Each row is a point on a tangle of strands that fork, close into loops and nearly touch. The rows are in no order.
Points whose rows are less than 65.9 apart are linked; no others are. Some points are linked to none.
z113: [  1  27 -22  43  18  11   1  -2 -25 -31   5  -1  29  -4 -10 -10  -3  22
  10  -9   3  19]
z289: [ 17 -15 -12  32 -15   9  17 -21 -33 -12  20 -33   5  -7  21 -21 -36 -12
  -3  19 -13  39]
z977: [-33  -1   8 -46  28  12  -9  24  11   5 -15  10  -7 -27   5  13  -7   8
  -8 -33  -4 -24]
z826: [  7   1  38 -32 -10 -10 -18  25  15  17 -32 -10  -3  -6   3  17  26  -1
  -2  10  28 -30]
z145: [  4  -4 -16 -39  34 -14   5  14   9  -7  -6 -34   1 -17  10  34 -30  19
   5 -24 -25 -12]
z373: [-11  12   8  -1  42   8  16  -4 -26  -5 -20   2   6  -3  10  -4  -4  -1
  19 -12  48  20]
z127: [-33  -7 -12 -14  22   4  16  45 -10  -6  -4  -5   8 -35  -5  32 -29   5
   8 -32  -8  -4]
z847: [ -8  -5  -5 -19  12   9  20 -11  -8  16 -26  16 -25  -8  46  17   6 -17
  -2  -3  27  30]
z246: [-24  -2  -4  14   4   8   5  -9   5   5 -17   5  33  -3  -2  11  10  -3
   0 -17  56  16]
z394: [-22  28 -16   6   7 -20   3 -30  20  -3  -7  -8   8  18  10 -23   0 -32
  -9   2  34   0]
z58: [ 18  -5  -7 -12  -9   8 -14  -5  15   1 -35  20 -14 -10  25  23  29  18
   6   0  11   2]
z562: [ 18 -41 -12   8 -10  -5 -20 -11   5  16  18  12   0  31   0   0  25  12
  10  -2 -26 -15]
z254: [  2  -6   9  -8 -15  -3  25  35 -12  -3  -7  19  -7 -40 -15  37 -25  25
  19  12 -21  17]
z457: [-14  -2   8 -29  30   5  32  27 -11  -4 -22   9  17 -30 -12  29 -29  34
  16 -24  -5 -16]
z745: [-29 -36 -10 -13 -18  -4  22  17  19  15   7  41   9   2  14  31   0 -11
   7   0  38   4]
z762: [ 11  10  -4  -6 -22  23 -42  19  12  -5  17   3 -24  22  34   6  39  -8
  -3  10 -25   5]
z96: [  8  -9  11  15 -39 -23   2 -24   8  16  -3  34  -3   8  -7 -21  18   8
  13  36  17  -3]
z336: [ 13  18  26  -3  -4 -21  10 -16   4 -19 -11 -27  19 -32 -30  -9 -28  28
 -11   2   6  -1]
z159: [-18   8  -4   2 -13  -1   4   6   3 -29  18  14  20 -29 -33  15 -10  24
 -10 -29  -2   1]
z563: [ 15   1  -9  -5  15  14  16  32 -29   6  -7   8 -24 -11  12  23 -17   2
  27   8 -36  -5]
z326: [  3  -6   1  -6  41  -3  53  15 -35  10  -8  13  -1  -7  -1   4 -33   7
  30  -3   9 -12]
z583: [ 10  40   6  11  -2  21 -28  -3  -5  -9  17 -24 -33  14   3 -33  -1 -21
 -24  18 -38  -4]
z570: [  6 -16 -43  -8   8  -2   7  27  15 -13  12  -4  -2   6   7  51 -21  14
  13  -1 -30  11]
z818: [ 11 -24 -12  21 -10  -8   5   0  -7   1  18 -13  -7   8 -13   4 -25   0
   8   9 -51   1]
z841: [ 23 -16  -4  15 -40 -19  -6 -34  12  -9  35  -6   2   5  -9 -15 -23  17
  -5  41 -48   9]
z505: [  5  20  38 -19 -40  13 -50  19  10 -10  29  -3  15  -6  -1  -8  38  11
 -22   6  25  -8]
z555: [-15  -7   7 -21   5   1  -8  15   7  18 -35 -24   7  -1  25  38   8  -5
  12 -19  36 -14]
z633: [ -3   4  14   6  -9   5 -18 -28  -2   3   6   6 -15  -8  -9 -30  19  -5
 -10  -9   0   5]
z809: [ 25  31  -7  26 -48  -4 -15 -11  18 -31  13 -17   2  -9   6  13  -1  31
   4  30 -17  26]
z6: [ 18 -22 -30 -17 -10 -25  -8 -23  40   3  11  -8  -4  27  12   6  11   0
  -4   0 -10 -11]
z677: [ -2   2  24 -33 -29 -10   7  31   7  -2  28  -1 -32  -9  -6  -2 -28 -13
 -22  31 -14   1]
z73: [-31 -33   3 -47  17  13  -7   2   7  16 -11  23 -13 -12  11  24   5  11
 -12 -36  11  -6]
z836: [-29  17   3 -14  30  16  -7  20   1   3 -14  15  -3 -26 -23   1  -2   4
  -9 -37   4 -12]
z726: [  1 -14  -7  -4  31 -13  64  30 -14  14 -10   5 -11  -1  -7   8 -40   3
  42  10 -20 -21]
z45: [-10 -11   6  -4 -16  -4   4  46   1  -2  15  22 -16 -14 -32  27 -24  10
  11   1 -32  -7]
z975: [-40  19  -8  11  15  -4  23 -20   4 -11 -17  21  28  -7  -4   4  -9   1
  -3  -8  60  27]
z8: [-19 -26   0   6  33  -6  32 -20   0  11  -6  16  24  17 -15  -3  14   1
  27 -20  27 -18]
z752: [ 23  18  18  28   0   2   2  -3 -26  11 -10  -2  -1   1 -30 -18  -3   5
  18  24 -11 -17]
z201: [  5  28 -35  58  -5   7   4   1 -16 -25   9 -12  40  11 -10  -3  -9   4
  18   7  -8  33]
z744: [-34  10 -17  25   0   5 -21   8  14  -6  35  41 -15  30 -23 -24  22 -19
  -3  -5 -25   2]
z960: [ -1  20  24  -4 -29   2 -18   1   7  -7  15  -7  -8  -9   5 -14   3  -4
 -27   5   1  -2]
z305: [ -4 -16  22  -2  18   0   3 -33 -17  20  14  24 -18   4 -17 -45  16   3
 -14  -8  -1 -19]
z770: [ 18  12 -13  49  -7   1  14 -10  -3   8 -25  16  17  14 -10   5  13   0
  33  23  17   8]
z835: [-18 -19 -17  -9 -10  14  11  14 -12 -14  13  -5 -15 -24  19  21 -30  -5
 -15 -10   6  33]
z344: [  2  16 -39   4  16  14   9  13 -12 -23  -4   5  -6  -9  27  27 -16   8
  13  -9  -9  38]
z931: [ 18  10  -2  36  13   7 -12 -44  -7  19 -14 -14  16  16   5 -46  24 -19
   7  14   1   0]
z755: [ 22 -17  20   6 -15   8  -1  -6 -25  17   7 -23 -34   5  15 -11  -4 -22
 -13  17 -21   0]
z853: [ -9 -11 -32  14  11 -18  31 -14  -5 -18  37 -12   9  -7  -7  -5 -38  -4
  -4  -5  -4  24]
z891: [-29 -29  -9 -31  29 -13  47  -7   2  12  -1  13 -15   2  11  -2 -15  -7
   1  -7   3  -8]
z153: [ 21   7 -10  34 -55  -8 -26 -24  11 -24  34  -7   6   0  -3   2 -15  31
  11  38 -41  26]
z991: [  2  27 -19  12  38  -5  40 -24 -19  -4   5  14 -30   7   9 -35 -14 -16
   9  14  13  24]
z260: [  3   7  23 -42  -6 -28  17  21  17   5  16 -12 -26  -1 -26   1 -21 -13
 -14  13 -22 -25]
z572: [  5  19   5 -25   2 -32  21 -16  29  -3 -21   5 -22   5   1   3 -11  -1
   0  15  20 -24]
z215: [ 10  -5 -52 -13   9 -14  21   4   5 -13  -6   3  -8  -4  27  39 -33   8
  18  -4  -4  28]
z441: [ 15  18 -22  -4 -20 -27  -1 -31  34 -25  17  -8 -15  -7  -4  11 -22  33
  -2   8 -26  16]
z709: [ -1 -60  -4  -1  23   9  -1   6 -11  11   4 -17  36   5  -6  11  -2   6
  -2 -44  11 -13]
z148: [ 20 -26 -15  29   6  13  -5  -7 -21  -8  25 -21  15  15   2  -3  -1  -2
   4   5 -37  14]
z69: [ 18  18  12  13 -35   3 -14   6  12 -15   9 -13 -12  -7  12   3  -2  -4
 -12  29 -15  16]
z192: [  6  21  -5  28 -52   0 -38 -24  13 -12  29   3  13   7   2 -40  23   7
 -10  33 -24   7]
z460: [-11  -1   7 -47  16 -16  14  13  10  18  -4 -17 -28  -7   1  -1 -24 -22
 -14  -7 -14 -18]
z765: [ -4  21  17 -15  -2 -31  31 -23  13 -11 -14  -5  17 -21 -30  -6 -24   8
 -10   4  24  -7]
z75: [-20   7  29  -9   1  36 -13  20 -20  -1 -13 -16 -12 -17  16   6  11 -30
  -9 -16  35  35]
z199: [-17  -3  -2 -14  71  -1  28  12 -21   2 -12  21   6  -1  -5  -7  -5   1
  12 -39  12  -5]
z948: [ 10 -15  -6   3  10  10  11  19  -5   8 -30 -27  30   7   5  28   2  -3
  24 -15  33   1]
z16: [ -8  -7  28 -19  -7 -11 -31  15  18  24  22 -13   1  29 -14 -23  17 -27
 -17  -1  20 -34]
z456: [ 17  15  20  15   5   6  -6  29 -11   6  -3  -4   4  13 -31 -22  15 -10
   9  -2 -19 -29]
z971: [-35   2  -9 -27  27  -7  44 -15  11 -10 -11  36 -17 -26  24  12 -21   6
  -2 -14  27  22]
z824: [ -2  11   4  39 -35  16 -22  -7 -16 -26  12  -3  41 -22 -14  -5  20  30
 -11 -12 -13  24]
z111: [ 24 -15  30  -1 -10 -15   9 -40   2  28  -5   3   6   0 -17 -31  15   0
   0  17  11 -35]
z615: [-39  20  -6  19  -8  10 -28 -11   7   4  16  32   2  17 -20 -52  38 -12
  -5   7  -9  10]
z186: [-12   0  39  -8   3 -10  14 -21  -4  28  -7  19  -1   9 -35 -30  17  -7
  -6   9  10 -35]
z419: [  7   7  25  22  12  30  -3   2 -34   9  -4  28  -6 -11 -21 -32  29   1
   9  -2  -4  19]
z316: [ -2  14  14  21  33  22  -4  23 -25  -5   0 -23   4   0 -25 -27  -3 -16
  -5 -18 -16  -8]
z335: [ 14  20   6  34  -2  46 -20  22 -16  -4   4   9 -26   0  19  -2  26  -5
   4   8 -23  27]
z625: [  5 -19   8  -4  -1 -30  25   2  21  11  -1  20   3  14 -26   8 -12   8
  20  17 -18 -40]
z191: [-22  -7  10  38 -35  -2   5 -17 -11  18  22  33   5   3 -13 -35  11 -18
 -15  28  14  18]
z822: [ -7 -26  13 -23   9  11 -39 -24  -1  -5  10  17 -10 -11   5 -10  31  25
 -26 -36 -12  -9]
z227: [ 15  23   9 -16 -17 -23   3   0  26   5   1  12 -37   5  -2  -6  -1  -9
   0  33 -10 -15]
z682: [ 12 -39  20  -9 -13 -20  21  -9  11  29  -4   6   6   7 -24  -6   6   9
  11  13  -1 -46]
z710: [ 32  18  11  -4 -23   9 -31   4  12  -7 -16  12  -8  -3   8   7  30  23
   4  15   0 -10]
z26: [  9 -33 -31  27  -6  16   7  15 -24   6  -5   6  15  10  15  34   9  -2
  25   0   5  13]
z781: [ 13   1  13 -27   9   0 -16 -28   6   6 -19 -17 -10  15  19 -15  18 -19
 -31  -5  28 -15]
z539: [  3  24  -5  -4 -15 -23  -3 -12  15 -23  22 -17 -20  -2 -16 -10 -33   3
  -6  18 -35   3]
z944: [ 13  19  13  30   3  19 -20 -18 -21   3  12 -20 -11  10 -12 -46  -1 -19
 -14  13 -36  -3]
z255: [  0  -8 -42  23 -12  -1 -19 -30  27 -21  19  12  11  27   4  -7  23  12
  -5 -19 -23   7]
z110: [  2 -22 -15 -19  13 -20  21 -36  15 -10  -2  14  -1  -2   5   8 -12  22
 -10 -16   3  -1]
z661: [ 38  18   0  -5  19   5 -16 -10   8   2 -19 -10 -32  14  15  -2   9  -6
   9  11 -32 -11]
z988: [ 14   6 -17 -38   6 -11  -2  15  24 -12 -15 -38 -14 -18  29  29 -25  12
 -12  -2 -17  -5]
z156: [-12 -37   1  -9  37  10  17  15 -17  25 -17 -11  30   0   3  20  -9   8
  21 -39   5 -25]
z670: [-15   4 -14 -12   7 -10  28  13  23   1 -24  19 -11  -5   9  35  -6   4
  18  -1  28  -1]
z577: [-25 -15  39 -47  -2  -3 -23  30  13  23   5  18 -20  -5   1   6  17   5
   1 -11  16 -38]
z702: [-28 -22  12 -15  50   5  31   8 -11  24 -15   7  21  10 -17   2  -4  -4
  22 -34  24 -24]
z477: [  5 -15 -17 -20  37  -1  16  13  -6  -9  -4 -29   9   5   9  11 -22  -7
  -3 -27 -13  -7]
z649: [ 12  55 -16  37  17  12   6 -22 -20 -44  -9  -5  13 -24  -9 -12  -9  21
   5   3  -6  32]
z823: [  0 -12 -15   0  40   6  36  18 -14  10 -16 -32  18  14  28  29 -24 -22
  17  -5  32   2]
z264: [  0 -14  -1  -5 -12   6 -12  29  -2   8   2  -3   8   4   6  19   4  -4
  -7 -10  -2 -10]
z569: [ 21  -8 -35  49   4  13   3  -6 -18  -7 -17  16  19  18   5   4   7  11
  30   0   9  13]
z97: [ 22  15  15  24  -1  39 -18   2 -33   7 -20  11  -8  -4  10   1  29   8
  11  -3  -6  27]
z241: [ -5  26  -3  13   0  40 -43  20   4   2   9   1 -21  19  17  -4  43 -15
   0  -4 -13  14]
z308: [-27   9  -2 -11  31 -16  49 -22  10  -8 -16  29   9 -19 -10   6 -19   4
   1 -20  51   5]
z425: [  2   9   5   5 -26  14 -17 -10  -6 -24  29  41 -18 -20  -2   0  15  30
  -7  -1 -32  10]
z143: [ 12  -2   1   4 -25 -25  15  12  12   1 -20  -4  19  12 -12  28  -2  -2
  18  18  19  -7]
z14: [ 11 -16 -27  21  -2  -5 -17 -17  10  -9  14 -19   8  13  20   2   5   6
 -14  -6 -20  21]
z578: [-27   6 -20 -31  26  11 -10  43   2 -10  10 -21  -7 -11  -1  31 -19  -7
 -16 -27 -19   0]
z294: [-11  25   6  31 -38   8  -3  -9 -14 -11  17  35  -2 -10 -19 -33  -1  -1
 -12  17  -1  17]
z182: [ 18  19   2  24  26   9  22 -20 -44 -11   6 -12  13 -12  -6 -40 -25  -8
   0   7   0  15]
z437: [ -4  14 -13 -19   0  -7   3  14  28   2 -28  16 -23  -5  35  33  20  17
   7   7   7  -3]
z635: [-17  21  19 -17 -13 -11 -43   4  22  -4  20 -17  26  11 -21 -28  15 -13
 -23 -12  10 -29]
z200: [  6  -4   9 -12  26 -10  65  14 -15   2 -32  10   9 -21  -1  20 -34  25
  32  14  15   6]
z450: [ -8   1   0   2  -6  -5  20  16  -3  18 -22  19  -3   9   4  14   8 -15
  15  12  32   3]
z591: [ 25  26 -34  24  36   0  11 -17 -13 -31  13 -20   5  16  14 -12 -39  -6
  13  12 -16  24]
z867: [-18  18  25  -6  -8 -15  20  -8  15   2 -24  -6  25  -5 -29   6  -5  -3
  -8  -2  45 -18]
z125: [-16  10   6  -2  27  26   8  27 -33   4  -6 -29   7  -8 -16 -15 -18 -33
 -11 -20  10   0]
z871: [ 28   1  29 -21 -23  -3 -23   0  14   2 -18  -8   2 -16  -9   6  23  20
 -12  -1  10 -29]
z941: [ 38 -26   8 -13  -5  -6  -4  15  17  20  -2 -19 -18  30   1  10   3 -16
   8  29 -22 -27]
z907: [ 14   0 -10 -16  -3 -12  -2 -29  20 -20   5   5  -7 -18  14  12   6  26
 -15  -6 -15   9]
z98: [  4  -4 -15  -1   3 -19  14  13  17 -14  18 -15   0  10 -30   0 -28   2
   8  11 -47  -4]
z540: [-15  10  23 -20 -19 -12   2   4  21 -13 -17   6  14 -17  -6  26  -8   6
 -12  -5  49 -11]
z802: [-13 -19 -20  32  12  13  -7 -30 -11   0  -3   0  40   8  -1 -21  15  -9
   5 -24  42  21]
z986: [-16 -13 -21  -8  16  10 -21 -26  16  -9  -6  23  -6   9  18   7  31  12
  -7 -28  15  11]
z534: [ 24  36   2   4  -4 -17   3  -8   6 -17 -17 -49  23 -17 -26 -10 -22   9
 -14  10  13   3]
z239: [-28 -55   9  -6   0  -6  25  14   3  25   2  32   3   8   0  12   6 -14
   5 -13  25  -7]
z599: [ 35  11   7  21  15   2 -11 -31  -8  -1 -29 -32  11   7   0 -29  17  -1
  -3   0   5 -11]
z234: [  1  14   0  36 -19  31 -28   4 -10 -15   4  -2  13  -9  -7  -4  41  19
  -1 -21 -17   8]
z833: [-22 -24  15  17  -2  -8   4   0   0  39 -10  -2  15  29  -7   1  16 -35
   7  -2  46 -15]
z521: [-18 -39 -16  -2 -28  -6  17 -10   4  -1   2  15  16  -6   7  30  -7   4
   2  -4  38  21]
z203: [ -8  38   5   4  57  13  15  16 -19  -8 -17  17   2  -5 -20 -14  -9  -3
  24 -20   4  -5]
z226: [ 24   3  -6  42 -12   0   1 -25  -3   4  -3   7   6  18 -13 -15   4   8
  10  29 -16   2]
z206: [  4   4  -2  34 -45  12 -18 -27 -13 -14  19 -10  36 -21   2 -25   5  10
 -17  11   1  12]
z919: [ 10  10   8 -42 -10 -16   3   7  28  -3 -33 -43   0 -16  16  26 -21   8
  -6   5  20 -12]
z785: [  1 -10 -34  -9  18 -26  39  -5   9 -21  14  -6  11  -9   3  12 -44  12
   8   1 -12  26]
z499: [ -5  21  -6  -8  13   9  11  -4 -21  -1 -24   5 -17 -16  17   6  -3   1
  -8  -7  25  26]
z956: [ 18  24  -7  -7   5   1   5  25   0   6 -30  11 -34   0  17  30  -1   0
  23   7  -7   2]
z974: [  2  14  35  -5 -43  21 -33  33  -5  -3  24  24   4 -11   1   9  32  20
 -10   7  -4  -8]
z748: [ 20   3   4 -13 -19  -9 -24   5  33  21   6  -9 -14  45   4   1  24 -13
  -5  24  -8 -38]
z214: [-21  20   5  32  -8  17   0 -13 -28 -20  33  13  -3 -15 -19 -43 -17   2
 -21  11 -30  26]
z114: [  2 -20  18 -15 -35 -19  18  26   7  12  15  16  -1  -6 -31  20 -24  26
  14  18 -15 -31]
z430: [-22  19  28 -24 -26  17 -15  22   3  -7  -2  -9  -6 -22  18  15   8 -24
 -23   3  36  11]
z385: [-20  -3 -17  20 -15   4 -11  -6   7 -10  29  46 -36  20   7  -8   9  -1
   1  10 -32  20]
z95: [ 11  30  26 -12   0 -13  -9  16  16  14 -23  -3 -33  11  -8 -10   8 -23
  -1  34   3 -21]
z452: [  8  31  15  -9 -27  -4 -48   8  23 -11  15 -23  32  -4 -11  -6  24   9
 -12  -7   7 -22]
z216: [ 18 -30  -3  -2  23  19  11  22 -39  13  -7 -14  -8 -13  14  11 -16   4
  13 -14 -34   9]
z725: [ 16  14   4  19  41   4  24  -7 -40  -1  -5  -7  21   8   0 -21 -21  -3
  22   2  31   7]
z821: [-11   0  -9  14  -2 -11 -13   8  19   4  22  13 -10  37 -18 -11  14 -23
  -1  -5 -14  -8]
z198: [-35   3  -4 -47  12  -3  -5  34  23  19 -37 -11  -4  -8  39  46  -6  -7
   6  -2  17 -16]
z963: [ -8  11   5  29   2  15  17   2 -41 -20  18  -1  -1 -15 -12 -21 -26  -4
  -3  -1 -12  33]
z84: [ 15 -10  16 -10  -5  -3  27   2 -11   5 -13  11   4 -23 -20   6  -8  16
   1   3  -4 -15]
z288: [  2 -11 -28  22   0  -1 -12 -30   6 -10  -3  43   0   6   8   0  29  15
   6 -11  -5  14]
z827: [-19   9 -25  31 -26  10 -31 -40   2   1  20  15  17  13  -8 -54  29   0
 -12  12 -23  -1]
z817: [-18 -28  -8 -12   3  -3  22  -4  -2  -4  31 -11  -7 -11   6   3 -37 -20
 -21 -10   6  17]
z209: [ -1  15  18 -27   5 -20  -6 -23  35  10 -23  -3  -7  12   2  -1  11  -4
 -12  -2  37 -26]
z980: [ 20  -1  -1   0 -35  -4 -11  -6  12  16   4  21  -4   3   0   7  30  -3
   3  22   4 -12]
z355: [ 14  15   6  36 -13  16 -26  -9 -11  -8   5  -1  19   2 -28 -32  25  24
  -1  -7 -34 -14]
z565: [  2 -13   4  13 -22  11 -12   6  -7  -2  28  43 -25  -7   5  13   1   9
   4  14 -31  12]
z537: [ 15  36 -11  39 -19   8   9 -15   3 -35  -7  -8   5 -13   2   2  -8  14
   8  28  -3  38]
z541: [-21 -34  -4  13  32  17  -7  -4 -24  12   5 -15  30   9 -13  -7 -12 -15
 -13 -45  17  -8]
z903: [-19 -20   3 -38  23  -9  29   8   1  21   8   9 -25   1 -13 -11 -19 -12
  -5 -16 -13 -30]
z618: [-21  38  23 -14  36   1  10  23  -9   2 -20  11 -16 -13 -26  -1  -8 -17
  -6 -14   8   2]
z120: [ 47   7   6   0   9  -5  -1 -13  -4   4 -34 -23  -4   1   7   0  12   4
   1   6  -6 -13]
z536: [  4 -14 -15   4  21 -15  27 -20   8 -13  -6   9  24  -2  -1   7  -4  14
  11 -12  20  -2]
z544: [ 19 -19  15   9 -21 -27  -8 -39   1  16  15   0   7   5  -9 -41  17   6
 -17  21 -13 -39]
z136: [ 25   7  14 -10 -12 -17 -37 -19  20  16  -5 -14  -1  23  10 -21  33  -5
 -21  14  14 -24]
z400: [  9  30  -6  39 -49   1 -23 -26  -2 -19   2 -18  28  -5   1 -34   6  12
  -8  40  -9  17]
z800: [-25 -16   4  -1  13  14 -24  -1   3  18   7  -7  10  18  -5 -20  10 -26
 -23 -37  13   3]
z63: [-10  12  -4  32  23   5  -2 -39 -26   5  -5 -10  28   7   4 -43  16 -12
   2  -3  28  27]
z10: [-25  -2   8   1  27  29   0  27 -29  13  -5  -7   5  -8   1   2   1 -28
  -5 -30  28  20]
z519: [  4  22  -6  -6  13  12 -15   4   0  -6   5  -3 -37   6  11 -11   1 -22
 -11   5 -31  -1]
z270: [ -6  -3 -18   4 -23   0 -13  34  14 -25  28 -13   7  -2  -1  29 -16  21
   6   2 -31  15]
z300: [-17 -26   1 -33  20  21 -27 -20   1   4  -9   4   1  -9  23  12  21  13
 -13 -44  10  -5]
z659: [  4 -13   4  18 -28  -9  -2  14  25  21 -18 -12  15  30 -10  12  12 -30
   9  18  36 -16]
z514: [  0  22  20   8 -34  18 -36  15   1 -11  35  37 -15 -13   5 -11  37  21
 -11  10 -23   5]
z242: [ -2 -48  -9   6   0   7 -12 -18   0  13  10   5  15  15  -7  -1  14  -2
   3 -21   0 -12]
z656: [-28  28  28 -22  -8  -7  11  20   7  -4 -15   5  -5 -35  -3  13 -11 -13
 -17  11  44  12]
z890: [ 24 -20  22 -12 -35   1  -4   7  -7  23  16 -25  -8  22   7   0  -1 -27
  -6  33  -7 -15]
z933: [ 16 -33  -7 -25  -2 -19 -14 -17  21  14  10  24 -16  22   4   4  14  19
   4  -3 -20 -24]
z238: [-13 -25  -9 -21  29  -8  36  -7  11  25 -22   5 -36   3  35   8  -1 -17
   7  -2  22   7]
z109: [-17 -30  -1 -19 -11  -1 -24 -13   2 -15  32  16   8 -15   2 -17  15   7
 -23 -28  -7  -3]
z605: [  3   6   5 -18  -1  -1 -46  15  23   9  16   5 -27  41  11  -6  38 -20
  -5   6  -3 -13]
z240: [ 24 -30  11  -2   8  23  -6   0 -24  10  -2  -1 -14 -13   7  -1  -4   7
  -9   1 -26  -1]
z272: [-17  14 -33   1  18  14  -4  32  -9 -27   4 -14  -3  -7  15  26 -22   1
   1 -29 -26  30]
z468: [ 23 -11  -8 -17 -19 -20 -21 -39  30 -12  -2  -7  -8   0  30   9  12  15
 -15   2   7   9]
z426: [-16  -1  -4 -36   1  -4  -6  52   1  19 -29 -22  -7 -15  25  37  -6  -2
  13   4 -15 -13]
z68: [ 17  -5   0 -16   5  -9  35  15  -9   6 -32   4  -2 -38  13  42 -23  35
  26  10  -1   8]
z371: [ 30 -21  -2   9 -37 -24 -23 -44   8   8  30 -20  10  14  -6 -31   5   9
  -9  31 -31 -15]
z83: [ -5  -1 -23 -10  34   2  17  16   2  15 -36 -19   0  28  32  13  -5 -33
  18  -5  30   0]
z894: [ 18  14  17 -12  -7 -22  13  -2   5   5 -27 -61  12 -11   6   6 -23  -7
 -13  11  21  -3]
z421: [-16 -21  -2   0 -30   9  -6  36  -6 -16  27 -13   5 -20   3  32 -20  10
 -14 -19 -14  29]
z924: [-10  -6  23  11 -47 -13 -14 -10   1  16  26  30   5   9  -4 -32  32 -16
  -5  37  22   7]
z992: [-12 -38 -25   8   1   5  22   5 -10  -5  -4   9  24  -5  17  47  -5  17
  19 -13  26  17]
z795: [ 10 -16 -11  10 -15  -4 -25  -3  22   3  37  18 -15  45   0 -10  26  -9
   8   8 -45 -17]
z533: [ 10  17  29 -33  -4   9 -27  30   6  12 -13 -14 -20   6  12   2   3 -22
 -10   6   4 -19]
z630: [  1  22  15  46 -16  19 -30   5 -22  -3  20 -12  10   3 -27 -32   9   0
  -4  18 -38   1]
z672: [ 17  15 -32   0  42  -2  12  -2  -4 -14   0 -33   1  12  26  -1 -16 -14
  -2 -12  -2  17]
z36: [ 23  28 -41  35  15  -9  -2 -12 -13 -23  12 -42  24  15  -7  -9 -21   0
  14  13 -26  23]
z950: [  1 -15  16 -31 -23  -5   7  24  -6   0  11  22 -38 -30  10  14 -17   2
  -5  27 -20   0]
z470: [-24   0   0   1  34  -3  17   2   9  19 -24  -8  14  31   1   5   8 -34
  10 -15  49  -7]
z375: [-23 -19  22 -27  12  -6 -23 -11   2  21   7 -24   4  29  -7 -14   7 -33
 -25 -23  11 -15]

A tip is a point with one link. Name the tips that can be reached along the links from each point below, in the order of the rows.
z827 => z971, z109
z145 => z726, z239
z826 => z419, z426, z950
z835 => z457

A fork is a point with three links, a tip a point with one. Leave the first point through the second and follow the links. Name the first fork or tip that comes.
z63 / z931 => z744
z430 / z656 => z809
z182 / z963 => z710
z120 / z599 => z971
z907 / z441 => z300
z214 / z963 => z950

How many points has the smallest loop of links through each point below? Write none if it is on no loop.
z514 => 18
z570 => 8
z841 => 11
z826 => 20
z649 => none
z148 => 21
